Each row is a point on a landscape with many valleys, with its height.
From any point a ball takes the steepest step (drop divided by distance) to one of its 2 nearest points. It stops when none of these is lower. Distance is the straight distance between rows; heights are no part of it.
Z919 h=665: [131 138 137 170 154 180 135 109 142  88 186  96  88 119 141 175 140 194
 165 193 151 146 154 129 137 103  80 150 132  93 103  81 124 111 104 147
 115  95 128 151 122]
Z73 h=327: [ 94  86 158 133 141 191 107 154 140 169 159 122 155 185 173  98  92 133
 122 117 138  68  79 131 135 133 175  85 100 195 170 109 104  97 103 103
  98 133 151 166 144]
Z785 h=257: [148  96 152 155 150 116 130 132 122  81 155 140 106  93  86 140  96 172
 160 155 141 132 147  78 142  98  83 102 129 147 132 119 154 105 161 135
  80  86 118 149 144]
Z547 h=153: [148 151 113 112 121  86  88 137 170 143 125  98 138  92 132 126  43  98
 186 113 121 182 142 139 228 124 132 131 137 139 150 136 172 203 187 124
 128 128  91 114  90]
Z301 h=367: [ 91  96  70 121 104 193 176 100 152 148 115 128  98 158 161 152 182 106
 141 147 131 173 102 153  87 152 114 115 127  99 136 111 107 116 106 145
 127 137 160 149 176]
Z703 h=271: [191 108 132 151 175 132 135 144 157 114 138  60 115 136 138 113  63 100
 127 115  88  73  84  92 161 145 101  89 131 128  83  56 130 145 139 137
 119  89 132 117 169]
Z418 h=459: [121  89 123  93 111 165 141 126 117 185 114 104 125 195 138 142  61  67
 120  99  84  92  72 147 132 109 140 135 119 105  85  93  76 144 131 139
 170 131 134  99 127]
Z466 h=264: [190 151 159 130 116  62 125 143 133 128 132 142 136 125 119  98 119 153
 118 156  97 131 164 104 109 120 136 140 138 128 132 181 143  65 154 159
 168 152 105 153  79]
Z343 h=520: [129 184 139 139 141 180 114 171 120 135  88 134  96 127 132 110 160 149
 126  72 170  44 170 160 122 156 143 136 125 156 152 149 151 141  85 114
 144 157 125 157 107]
Z990 h=401: [131 144 138  84 102  67  65 139 156 146 152 118 147 107 108 117  82 114
 123  77 102 116 139  82 172 136 114 116 139 128 117 127 140 198 151 136
 133 133 144  62 113]
Z616 h=516: [125 167 169 146 149 169  94  89 163 154 107 151 108 135 141 140 150 180
 132 176 154 138 152 151 112  89 108 122 112 117 117 124 111 136 110 151
 106 151 138 148 123]
Z795 h=166: [ 94 134 135 151 157  68 112 148 103 131 124  86 144  93 110 115 109  68
 144 106 126 107 113 141 149 129 141 125 147 142 142 135 165 145 149 129
 145 150 141 142 146]
Z998 h=311: [108 124 121 104 143 140 149  73 121 155 154 133 126 166 134 144 175 131
  95 125 130 189 123 127  98 127 125 144 117  92 108 131 124 152 104 118
 206 170 139 155 186]
Z183 h=527: [128  88 118 118 137 165 130 124 138 136 133  93 163 186 133 163  83 100
 151  83 110  75  64 156 147 130 129  93  90 134 133  64  84 143 105 110
 116  92 157 140 187]
Z820 h=267: [155 136  84 128  79 136 185 103 157 111 169 137 105 123  68 133 119 156
 103  67 161 209 137 100 169 147  98 142 122 156 118 146 200 117 142 122
  91 115 130 113 151]
Z134 h=566: [ 74 132 152 127  98 128 124 128 148 174  89 123 133 120 139 138 122 110
 148 133 107 103 129 147  82 148 172 100 117 138 174 130  98 110 120 158
 102 132 141 162 143]
Z689 h=464: [131 129 155 158 161 144  79 114 138 122 160 100 138 103 177 166  80 163
 171 196 131 125 138 148 141 114 131 102 126  82 158 120 110 159 106 125
 141 116  94 118 131]
Z607 h=356: [ 85 145 129  93 119  93 104 110 121 155 143 121 140 110 140 145  36 105
 133 131  95 164  84 129 134  91 130 117 128 131 151 107 113 168 128 153
 139 149  94 111 124]
Z984 h=444: [147 199 104 121 124 109 137 136  93 147 115 168 127 125  97 143 170 101
 121 108 111 195 127 155 136 194 167 193  90  76 179 151 147 111 158 146
 176 136 106 103  90]
Z85 h=355: [147 125 168 136 111 139 120 155  94 139 150 170 133 181 116 104 153 142
  86 133 126 101 122 159  99 136 173 146 117 110 152 135 129  85 108 122
 161 147 140 151 123]
Z98 h=539: [161 114 138 116 155 120 141 149 133  99 186 102 105 110  81 104 119 161
  91  92 129 125 157  84 166 119  79 151 143 158  61 131 162 123 150 137
 149 117 130 133 119]
Z712 h=569: [ 97 138 127  82 118 175 161 113 150 199  92 108  97 151 176 156 116 123
 131 142  92 101 135 172  93 145 153 129 132  69 106 126  71 128  90 165
 176 149 129 104 105]
Z82 h=418: [117 114 151 148 112  75  52 136 141  99 182 139 142  85 123 132  64 143
 166 142 143 154 117  94 168  87 132  94 110 143 148 172 140 181 170  85
  96 140 106 104 118]
Z713 h=440: [141 113 177 178 129  97  66  97 156  99 169 147 138  77 173 145  94 173
 180 189 134 150 130 104 173 109 153  95 140 108 165 139 138 162 120  98
 111 135 102 106  93]
Z760 h=666: [109 147 138 128 103 119 172 120  81 147 123 145 108 123  56 148 119  74
 143  90  88 104 117 125  98 190 206 140 111 129 140 176  96  94 137 137
 149 148 154 131 120]
Z600 h=329: [118 121  76 102  94 167 151 102 154 128 135 145  85 163 133 195 162 141
 125 155  99 167 104 153 110 159  94 108 132  92 116 120 114 104 125 150
 133 100 161 105 102]
Z342 h=489: [104 136 119 125 160 134 158  83 115 124 111 107 179 153 158 178  62 106
 172 120  95 158  91 122 132 114 117 133 147  70 149 118 117 116 142 140
 176 131  85 140 156]
Z926 h=488: [182 150 122 166 161 131  75 179 120  74 101 102  91  93  57  94 110  70
 128  95 156  79 168  85 114 129 112 129 164 167 105 125 157 176 141 140
 135 104 130 135 118]
Z746 h=215: [163 112 142 118 144 105 134 128 158  99 172 113 131 104 129 149  38 166
 180 135 108 143 145  61 180  96  80 103  93 112 147 115 142 134 129 120
  96  83  73 150 142]
Z831 h=195: [155  93 170 133 120 111  93 136 108 157 101 156 163 165 150  84 179 132
  77 137 135  43 122 119  69 104 145 115 146 168 109 128  89 100 129  98
  95 125 146 125 133]
Z275 h=43: [101  87 110 140 158 136 178 107 137 113 125 128 142  97 134 131 107 134
 142 152 123 177 110 128 151 121  89 117 150 114 100  78 143  85 141 137
 107 114 152 139 136]
Z196 h=540: [ 93 127 146 118  70 117 116  98 144 181  81 170 152 132 177 136 127 107
 120 151 116 145 100 127  86 126 154 109  99 114 187 111  86 111 152 147
  83 121 107 113 131]
Z217 h=805: [163 108 100 142 110  97 162 152 118  42 129 135 123 139  46  89 167 161
  87  84 148 155 144  78 114 102 110 158 166 185  79 171 171  73 129 120
 103 107 149 109 144]
Z576 h=315: [185 103 115 147 141 115 163 134 155 154 133 111 121 160 131 110  93 114
 109 125 102  91  72 118 142 114 101 101 108 143  90  70  89  98 151 157
  92  95 169 156 125]
Z438 h=498: [117 139 144 112 128 202  69 117 154 148 116 128 139 173 197 110 226 174
 120 162 170 155 119 177 171  92 110 144  95  98 148 114 124 186 124 114
 112 135 117 108 147]
Z843 h=649: [126 114 147 164 124 137 100 106 131 119 204 167  97  87 129 175 149 190
 147 174 135 162 167 126 143  93 113 136 148 105  96 106 140 126  97 138
 117 135 127 122  88]
Z318 h=242: [109 138 138 111 137 144 102  73  82 128 138 143 138 103 179 171  77 153
 176 149 131 163 116 122 145  85 130 156 143  77 126 109 107 185 104 115
 182 148  55  86  81]
Z214 h=681: [130 108 142 170 167 189 158  93 136  67 150  82  98 143 151 144 177 175
 127 204 167 140  96 120 157  96  52 161 147 117 111  71 112 119 131 139
  57  74 141 131 126]
Z489 h=369: [ 96 100 182 117 135 181  98 132 119 151 134 135 181 164 186  59 148 139
  87 146 177 110 100 143 114 144 166 116 105 144 190 154 106 119 110 106
 114 148 135 166 146]
Z839 h=832: [132 130  85 152  94  75 120 132 127 123 132 168 115  99  51 141 109 109
 145 112 154 172 160 129 133 104 132 136 127 174 129 178 157 128 190 143
 140 149 155 153 142]
Z367 h=627: [136 175  95  76 114 163 176 121 108 152 120 160 108 157 163 176  89 153
  93 162 136 131 118 178  99 123 151 166 123  80 121 138  64 168 117 120
 209 134  77  87  80]
Z253 h=844: [112 128  79 143 130 119 156 163 127 151 143 148 124 108  89 144 101 111
 120 131 134 150 165 162 112 104 156 129 105 167 131 134 152 109 147 154
 126 133 134 188 178]
Z911 h=487: [133 135 141 156 175 188 139 158 116 106 141 145  87 145 102 114 164 153
 110 154 132  78 135 138  88 127 116 115 139 148 103 147  96 100  73 130
 116 134 165 182 113]
Z38 h=219: [110 148  84 136 124 139 176 113 108 110 142  95 100  82 103 168 128 153
 106 148 115 149 155 146  92 180 134 112 167 103 110 147 140  88 131 140
 140 110 151  90 105]
Z464 h=821: [171 130  96 159 108  62 125 131 133  77 131 160 114 119  74 118 139 132
 121 115 174 141 158  79 118  73 105 133 130 196 113 182 164  92 173 123
 127 118 137 157 125]
Z676 h=142: [ 83 137 108  89 109 126 127 112  84 120 151 180 139 109 126 160 130 140
 151 116  96 184 134 129 115 157 125 130 122  82 139 127 111 153 117 118
 160 141 143  91 122]
Z307 h=787: [122 122 105 130 131 113 161 120 115  67 164 140 135 119  78 110 188 196
 106 135 130 168 165  94 122 138  85 147 181 162  72 158 174  89 107 106
  91 131 149 120 130]
Z59 h=594: [169 134 162 148 182  85 137 141  81 135 140 109 100 126  69 117  58  96
 133 121  89  63 145 105 127 121 147 127 125 148 143 121 140 110 145 161
 151 122 113 153 142]
Z403 h=120: [126  89 139 133  95 126 182 124 148 102 136 164 143 121 134 128 173 169
 133 150 149 193 132 113 150 122  87 138 131 101 122 109 166  70 154 132
  95 117 123 161 116]
Z35 h=510: [137 132 105 138  76 117 135 118 151 187  96 195 161 160 152 118 196 120
  76 140 101 176 108 124  76 169 165 123  89  88 145 112  78  85 155 150
 111 131 123 119 151]
Z912 h=519: [121 127 113  89 133 241 113 102 142 154 109 140  97 193 175 122 181 154
 137 152 146 146 133 185 136 114  96 150 118  96 136 130 105 169 104 128
 156 144 147 120 117]
Z964 h=363: [133 101  83 157 151 153 155 175 134  82 132 104 110 139  79 100 142 108
  77 125 160 109 124 146 146 112  73 134 159 187  69  80 144 149 116 156
  65  97 152 143 127]
Z52 h=512: [209 140 126 140 136 130 110 170 123  73 122 102 113 103  66  66  93 128
 118  78 150 122 181  62 151 137  82 144 168 172 102 135 186 133 165 137
 125  98 126 119  93]
Z373 h=478: [142 153 124 128  72 104 117 153 139 189 101 191 184 159 109 106 171 117
 100 120  66 152 130 138  92 183 195 141  95  88 138 160  83 103 117 143
 155 140 135  82 149]
Z559 h=592: [ 73 134 155 137 125 114 101 156 116 129 161  42 103  96 161 135 120  90
 161 114  97  28 146  93 103 145 168 111 132 159 135 151 124 165  97 144
 131 129 153 131 125]
Z736 h=279: [134 134 101 137  97 154 154 140 131 107 130 132  90 134 107 143 180 133
 103 127 116 119 120 164  93 175 145 115 157 117 112 133 128  81 109 148
 121 134 178 106  94]
Z478 h=599: [ 70 143 155  55  94 111 119  93 120 188 103 124 149 123 143 138 108 122
 127 135  64 122 132 142  88 152 166 135 118  82 133 138  83 140  96 169
 151 162 110  77  97]
Z351 h=280: [108 155 158  98 100 146  84  72 128 136 110 163 146 127 181 148 105 170
 147 171 138 186 107 143 124  97 132 119 126  97 166  92 126 199  91 133
 149 151  87  71  85]
Z483 h=460: [146 124 138 122 130  90  72 167 106 116  90  87  97  86  84  87 115  74
 152  79 123  40 173  89 114 134 158 143 167 169  86 166 135 177 146 137
 139 131 145  99 117]
Z173 h=628: [110 133 158  93 117  92  65 139 119 145 134 121 141 101 167 114 124 130
 133 146 107 100 169 135 107 150 155 126 139  79 127 145 108 146 117 128
 160 151 139  72  92]
Z378 h=78: [175 135 149 141 128  75  78 131 120 127 139 145 133 141  97 107 170 150
  75 119 115  76 149  78  72  98 122 111 137 175  90 173 124 108 118 120
 126 143 157 122 138]
Z109 h=490: [121 113 153 156 175 180  89 113 140 152 142 113 134 139 172 159 117 153
 168 185 134 113 122 133 136  69  93 102 116 125 120  96  80 132  92 121
  98 106 138 161 153]
Z189 h=387: [127 115 150 150 125  72  71 130 121  97 135 138 168  86 124 113 117 118
 119 125 140 121 124  82 129  95 122  93 119 147 125 143 143 114 172  87
 102 146 166 114 126]
Z503 h=185: [174 141 154 141  99  58  79 142 114 140 101 124 130 126 118  79 138 129
 130 145 113  74 163 108  51 114 155 143 165 133 133 183 112  95 112 149
 155 166 137 117 101]
Z784 h=126: [116  80 130 149 166 137 122 115 166  89 127 107 132  83 155 139 148 134
 109 150 157 152  89 139 197  89 115  85 125 177  84 118 148 156 167  69
  66 119 117 124 166]
Z851 h=426: [128 112  89  98 132 169 174 122 114 168 124 100 105 149 105 153 108  73
 111  64 111  89 110 169 139 131 121 121 145 139  92  70 125 152 129 150
 161 114 145 117 156]
Z178 h=196: [126 110  76  92 112 155 162 106 126 111 140 126 135 132 125 165  38 114
 186  79 103 165 102  89 165  99  64 114 130 100  85 107 138 137 135 119
 124 113  86 107 106]
Z729 h=305: [167 128  92 102  75  86 130 140 149 114 170 167 138 144  77 134 166 169
 121  68 152 175 172  65 144 142 102 130 130 175 101 172 192 123 147  85
 102 106 125 109 162]
Z131 h=403: [ 98  57  94 123 138 187 169 109 138 148 125 129 109 159 195 121 173 104
 121 155 170 135  87 150 124 132 100 106 101 142 140 118  90 142 120 110
  87 105 192 159 182]
Z361 h=164: [105  89 153 145 160 138 156 137 135 118 123 112 167 134 175 117 143 117
 107 143 132 115  82 174 144 101 135 100 115 155 143  87 144 127 121 111
 115 123 130 186 176]
Z333 h=602: [124 203  87  58  90 139 162 126 120 164  68 124  97 147 145 162 110 142
 102 118 155  87 127 157  84 126 173 162 121 111 129 159  62 211  88 129
 181 131  36  38  84]
Z665 h=650: [139 197 121 115 115 171 155 129 123 180 136 132 119 184 136 144 101 145
  81 140 129 102 114 196  94 145 191 154 110  82 171 137 103 125  83 142
 193 134  96 126 107]
Z962 h=73: [101 127  88  59 112  60 153 128  74 131 179 163 144 103 110 150 143 124
 160 102  87 184 159 102 152 171 108 152 139 110 135 160 139 123 143 112
 150 132 120  77 119]
Z194 h=581: [ 93 194 121  67 113 170 122 139 133 186  98 108  88 130 155 155  98 140
 135 110 157  76 162 176 110 130 153 140 110  99 180 144  89 187  98 141
 161 133  65  81  92]
Z67 h=365: [153 121 177 161 147 132  81 153 140  89  76 115 121  95 171 122 140 152
 122 181 152  93 149 115  92 111 120  75 142 122 157 121 141 110 133 121
 102 113 127 156 110]
Z197 h=630: [123 162 131 166 155 142  74 123 120 130 187 109  84  82 148 166 177 143
 145 162 120 123 204 116  96 104 123 119 154 117 104 133 131 143  95 146
 120 141 136 126  99]
Z48 h=567: [136 146 170  96 169 102 128 128 103 150 173 121 105 114  87 114  81 141
  90 108 115  92 140 115 146 116 115 147 124 133 120 148 140 142 151 140
 184 136 121 124 127]
Z848 h=397: [ 81  84  54 101 106 198 163 104 135 141 134 116  87 158 121 169 128  93
 119  80 139 153 101 144 114 126 103 109 130 132  99 104 110 155 123 136
 143 112 167 111 185]
Z637 h=344: [127  93 139 143 132  64  86 147 105 109 103 188 198 124 111  83 155 114
 122 106 140 140 148  98  99 105 131 143 130 152 117 163 140  96 154  98
 136 151 167 142 163]
Z162 h=298: [151 121 110 144 185 152 118 152 113  76 162  83 105  79  65 142  78 136
 154 121 155 103 181 115 161 124  94 115 140 151 130 112 155 153 136 143
  97  72 132 114 170]
Z63 h=183: [161 124 123 128 127  66 122 118 148 151 159 115 129  90 129 134  19 131
 221 117 112 162 139  88 206  91 110 114 118 137 146 116 158 160 158 137
 115 101  82 120 116]
Z502 h=263: [165 116 157 154 116 111  58 143 102  96  63 106 146 117 148  65 168 108
 158 126 150  76 158 123  59  84 148 149 156 147 171 165 130 110  91  98
 163 137 131 138  96]
Z721 h=101: [115 117 114 168 170  93 147 159 138 102  94 109 158 103 125 115 111  86
 114 110 142 112  84 150 152 119 149  82 142 175 126  84 151 139 132 115
  86 112 128 167 169]
Z747 h=317: [ 72 111 118  88 105 109  95  96 120 152 140 167 174 148 167 131 106 134
 122 171 131 194  79 137  97  91 146 126 131 123 174  96 106 187 100 134
 142 172  81  86 143]
Z886 h=447: [129 115 118 145 156 125 150 181  96 110 134 139 108 108  75 108 129 108
 113 119 112  78 158 129  85 130 139 125 161 167  86 145 135  97  84 147
 136 138 139 168 111]
Z815 h=641: [148 134 160 135 121 142 139 147  65 134 111 137 101 131  97 114 117  91
 177 124 132  74 149 134  78 153 195 141 131 146 183 181 112  84 114 131
 160 144 134 159  93]
Z344 h=194: [ 98  67 122 137 145 143 117 128 138 105 109 148 145  80 147 108 166 104
 101 120 154 115 102 136 130 126 115  77 122 168  94 117 103 133 164  73
  59 115 180 125 152]
Z541 h=276: [120 110 173 132 112 121 104 158 113 158 116 141 155 140 136  84 113  95
  98  94 127  56 105 116 102 111 173  95 117 201 141 127 125 113 128 111
  98 149 157 146 136]
Z140 h=224: [122 158  88  98  92 109 197  90 136 117 166 140 111 129 111 171 134 162
 128 102 112 220 100  92 154 139 109 135 110 116 136 159 189  95 127 127
 141 134  93 156 143]
Z475 h=542: [ 94 198 145 129 121 165  82 126 126 143  91  95 103 108 142 137 175 116
 180 102 147  65 165 143 114 162 133 125 121 122 169 158 137 158  79 121
 119 148 137 129  94]
Z374 h=266: [105 121 118 132 137  97 166  63 129 114 153 152 109 117 112 161 173 141
 133 118 141 213 129 108 139 135 121 142 120 115 135 139 158 115 124 120
 161 161 119 150 189]
Z392 h=413: [159 178 137 136 130 112 174 120 125 146 106 170 151 139 106 119 163 121
 107 104  99 192 103 122 135 186 139 172 103  98 149 136 159  39 127 153
 142 135 118 147 119]
Z262 h=223: [ 88 140 147 124 152  67 135 117  73 161 131 105 159 100 135 131 142  75
 139 105 117 108 138 142 142 168 179 158 132 109 156 156 122 125 126 112
 178 157 148 125 122]
Z678 h=151: [129 137  95 113 128  91 178 127  99 123 185 107  87  82  88 160 112 142
 155 120 109 157 169 100 139 158  92 133 159 109 130 176 164  95 151 138
 134 118 123 104  97]
Z948 h=612: [ 88 171 137 146 135 125  59 117 101 146 184  67  89  82 139 164 139 117
 181 144 113  76 179  71  99 118 135 129 125 117 140 164 106 166 103 142
 116 143 142 120 116]
Z468 h=316: [149 124 160 167 137 109  45 165 126  64  94  85 113  88 172  98 130 101
 164 168 122  74 139 101  87 118 163 105 161 127 164 172 133 122 113 128
 138 146 123 134 100]
Z57 h=427: [130 116 180 140 134  69 101 122 106 139 111 136 193 125 134  88 122  84
 109 148 128 143  77 122 127 132 173 122 104 136 196 146 134 100 167 120
 122 153 123 147 157]
Z396 h=648: [130 108 156 129 137 104  79 165 107 104 192 119 146  99 163 106 108 152
 125 161 114 120 186 121 137 111 131 123 147  96 108 128 139 141 149 133
 165 137 136 108  85]
Z34 h=178: [148 142 111 133  95 158 203  83 178 109 122 165 110 162 133 163 140 182
 127 147 150 222 111 136 137 135 104 164 103  78 130 126 164  85 144 130
 138 122  86 152 119]
Z632 h=400: [146 145 163 140 114 131 134 154 151 144  92 173 144 184 133  82 176 160
  64 125 164 142 129 182 126 145 138 156  98  78 139 103 132 125 143 124
 137 145 137 133 136]
Z6 h=229: [109 138 147 121 172 178 155 124 114 140 106 117 137 135 167 123 152 122
 134 129 128 104 114 174 110 143 135 123 139 115 144 102 133 121  68 121
 152 135 128 182 132]
Z412 h=396: [122 120 107 143 115  90 142 127 135 176 149 150 163 129 133 112 135 109
  90 116  85 145  99 146 128 134 141 131 120 116  98  96 123 108 133 146
 153 160 162 141 128]
Z622 h=412: [122 105 163 151 124 129 119 139 116 129  88 146 188 132 177  73 147 108
  73 167 177 128 114 142  92 115 191 109  91 141 187 139 107  85 168 102
 113 141 103 182 156]
Z32 h=339: [150 146  94  96  71  51 106 125 137 150 169 166 133 143 100 126 128 144
 179  72 133 180 174  94 177 136 105 160 124 160 123 172 183 176 143  83
 121 122 129  90 135]
Z774 h=570: [ 91 148 141 134  84 151 120 132 139 155 143  83 102 143 156 158 115 111
 143 104  88  56 121 130  78 160 162 106 121 126 147 123  90 129  78 151
 129 134 139 140 104]
Z317 h=439: [148 144 169 126 128 171  81 163 193 108  81 127 127 139 192 102 170 149
  88 146 168  95  99 187 145 122 127  78  88 102 159 122 123 156 147  85
  80 114 120 112 122]
Z579 h=716: [121  66 130 111 152 130 200 115 139  90 123 130 108 144 135  98 162 153
  88 152 155 154  99 102 170 109  61 150 121 173  81  93 140 115 184 126
  59  88 126 148 160]
Z565 h=496: [138 196 122 130 119 134 128 132 147 149  70 155  93 136 107 118 176 125
 115  79 166 113 156 183 114 157 169 133 128 118 154 149 149 137 109 132
 154 170 124 159 146]
Z989 h=372: [181 138 122 158 144 105 142 161  88 130 113 147 157 114  88 115 183 102
 122 130  81 165 124 106 140 162 150 188 135 156 128 157 169  16 145 157
 156 144 101 134 100]
Z968 h=463: [135 118 107 147 136 164 202 101 127 106 102 119 171 204 130 162 114 129
 139 136 127 161  86 140 132 104  92 147 124  62 132  79 118  83 138 134
 168 125 113 177 158]
Z18 h=154: [164 102  92 144 112 167 135  92 176 113 140  99 124 129 141 181  62 141
 175  92 160 148 104  81 194  86  50 109 145 131  76  73 164 162 137 111
  86  77  97 100 134]
Z640 h=763: [106 107 111 155 129  93 159 141 112  58 100 166 134 134 104 111 224 145
  66 162 163 160 136 116  74 124 105 143 155 165  88 131 152  85 117 108
  90 123 121 146 125]
Z185 h=617: [132 153 160 136 128  70 131 145  79 158 157 106 102 152  76 124  67  93
 157 134 110  53 138 129  92 133 175 147 130 143 184 180  94 115 153 154
 150 126 126 146 126]
Z986 h=547: [121 130 107 122 145 165 157 125 115 152 164  89 144 152 126 174  90 108
 170  99 101  43 122 143  99 152 144 119 107 107 116  82  69 120  66 118
 133 103 151 139 141]
Z425 h=698: [101  69 106 168 161 161 200  96 137  78 130  95 105 138 132 126 167 168
 122 190 181 144  95 114 178  93  59 169 144 177  68  69 117 148 160 117
  22  61 106 137 160]
Z635 h=354: [184 118 113 149 133 110 158 156 148 164 115 134 142 139 104  97 112  90
  79  84 101 128  98 128 179 127 120 118 108 153  90  85 153  93 165 151
 119 124 150 137 115]
Z963 h=405: [150 133 157 146 124 140 109 137 169  98  74 142 124 110 180 113 132 176
 121 184 158 120 121 148 148 124  96 101 114  82 136 105 125 113 169 122
  77 107 109 138  92]
Z439 h=79: [156 119 130 132 122 143 141 133 201  70 109 113 143  87 140 151 108 128
 121 134 161 182 102 133 227 127 139  90 122 172 117 109 173 159 190  63
  83 102  90 131 156]
Z867 h=667: [105  61 138 115 141 165 108 172 100 105 208 125 127 136 142 119 128 143
 107 158 121 103 156 152 125 115 104 141 125 124 101 109 101 119 133 132
 145 121 182 129 109]
Z806 h=371: [153 176  98  57  82  68 129 138 159 148 144 125 115 108  84 135 104 109
 148  37  95 151 162  98 164 165 114 139 134 136 118 182 158 176 158 131
 142 124 124  84  98]
Z486 h=330: [144 114  99 154 189 162 121 186 117  38 123  71 118 122  64 116 106 128
  90 131 159 103 164 118 150 135  82 123 155 177 110  82 144 166 117 145
  59  61 111 121 141]
Z894 h=388: [108 147 133  99 121  50 105 111 105 166 129 146 168 130 109 105  78  86
 124 122  83 175  85 121 134 132 139 150 115 126 184 146 116 113 156 160
 132 166 110 109 124]
Z642 h=234: [166 123 116 104 155 147 141 120 154 112 124  80 133 128 120 145  29 116
 149  81  98 119  99  97 176 118  94  99 120  98  98  85 128 156 152 120
 155  93 108  90 147]
Z645 h=688: [ 90 144 163 113  63 119 151  99 100 196 106 134 124 159  99 132 159  68
 127 101  66 116 111 115  99 181 231 161  81 107 161 152  93 109 101 155
 153 147 121 119 138]
Z208 h=470: [127  98 164 132 152 185 107 133 161 111  94 130 137 146 210  76 221 151
  93 198 163 129  85 172 154 127 113 122 103 119 136 138 112 139 141  95
  93 119 141 144 139]
Z513 h=509: [116 119  88 118 130 120 142 101 146 144 102  92 173 146 120 176  76  97
 154  89 120 133  94 142 144  95 124 124 111 128 138  79 109 139 134 144
 149 110 117 156 203]
Z859 h=321: [158 124 125 118 132  48 166 155 123 111 128 134 154 115 103  93 158 142
 124 116  90 154 145  91 133 125 117 168 145 151 110 162 188  64 128 149
 146 148 114 165 105]
Z528 h=265: [ 96  98 128 160 124 153 137 128 129 111 103 138 120 108 134 131 164 117
 109 134 119 112 101 131  83 160 107  87 139 133 114  98 104  89 118 117
  64 127 185 135 112]
Z792 h=543: [101 136  98  65 101 223 139 114 146 197 112 116 102 202 195 128 155 140
 137 119 120  86 133 161 106 162 141 156 116 109 140 146  79 145  76 128
 178 146 135 116 106]
Z99 h=121: [176 145 126 124 108 124 111 107 189 103  98 115 140 106 150 177  71 125
 181 118 157 196 105 139 246 127 120 111 131 152 152 113 195 190 153  90
 123  95  75 121 119]
Z22 h=197: [ 96 114 104 100 133 173 124  62  85 108 189 174 134 123 140 172 120 165
 138 131 116 195 127 119 140  94 100 140 126  83 100 108 119 171 111 100
 164 137 100  88 115]
Z452 h=433: [140 160 127 144 115 160 161 121 140 130  92 163 143 194 158 135 138 138
  98 157 160 159  82 168 121 134 120 148  74  61 170  73 111 126 123 134
 153 127 121 155 147]
Z893 h=521: [135 155 123 140 150 169 110 120 151 112 134 173 105 147 119 124 207 180
  98 180 158 139 149 154  94 134 114 134 120 139  93 168 114 106 107 123
 132 144 166 152 135]
Z567 h=404: [ 93  62  89 140 169 131 115 204 115 106 119 132 110 126 121  90 147 111
 107 118 134  88 161 138 110 106 103 118 159 198  89 114 115 150  83 130
  83 121 149 168 119]
Z247 h=469: [115 210 122 135 114 117 154 115 130 149  81 124  92 127 107 156 146  88
 153 116 129 132 134 178 116 179 167 165 112  72 183 156 122 130 113 148
 182 138 121 132 118]
Z422 h=438: [146 150 109 116 126 103 162 115 143 180 128 156 148 142 121 118 170 132
 103 129  76 137 140 152 112 176 171 148 143  84  80 145 109  96 110 140
 184 149 151 107 121]
Z652 h=113: [154  92 101 152 165 137 154 111 179  96 114 111 154  95 134 140  58 142
 177 122 140 155 122 115 199 104  88  86 153 153  77  56 146 121 137 122
  73  84 119 124 154]
Z26 h=428: [134 120 152 106 126  70  54 153 145 128 119  69 125 103  96  87  70  66
 150 107 109  82 129  99 148 132 145 124 135 145 140 172 102 182 171 126
 136 163 140  65 130]
Z717 h=738: [110  72 106 143 154 117 182 144 105  80 116 139 129 151 116  72 205 139
  51 155 166 150  98  97 126 135  67 158 160 179  76 117 127 122 157 106
  43  92 141 126 118]
Z634 h=284: [ 93 122 159 135 132  68  97 136  78 143 107 144 181 104 128  94 179 108
 172 117 123 126 172 124  97 156 156 138 149 124 150 180 132 136 123 104
 157 168 152 117 158]
Z707 h=299: [157 140 155 148 136 165 162 144  83 144 104 159 111 161 114  86 177 107
 112 120 132  75 122 174  98 167 187 130 140 134 128 100 154  88  77 120
 133 150 131 161 106]
Z159 h=562: [ 62 198 166 106 112 146  80  98 125 166  98  83 100  88 158 143 112 144
 171 143 154  99 179 167 129 140 159 143 132  99 174 162 106 180  89 138
 128 158 106  92 102]

Two balls start at each pair of points below. Name the first point that both come to, or write none.
Z109 and Z911 => none
Z893 and Z422 => none
Z57 and Z35 => none

Where does a ball stop that starts at each point below?
Z616 => Z721
Z134 => Z275
Z645 => Z275
Z867 => Z439
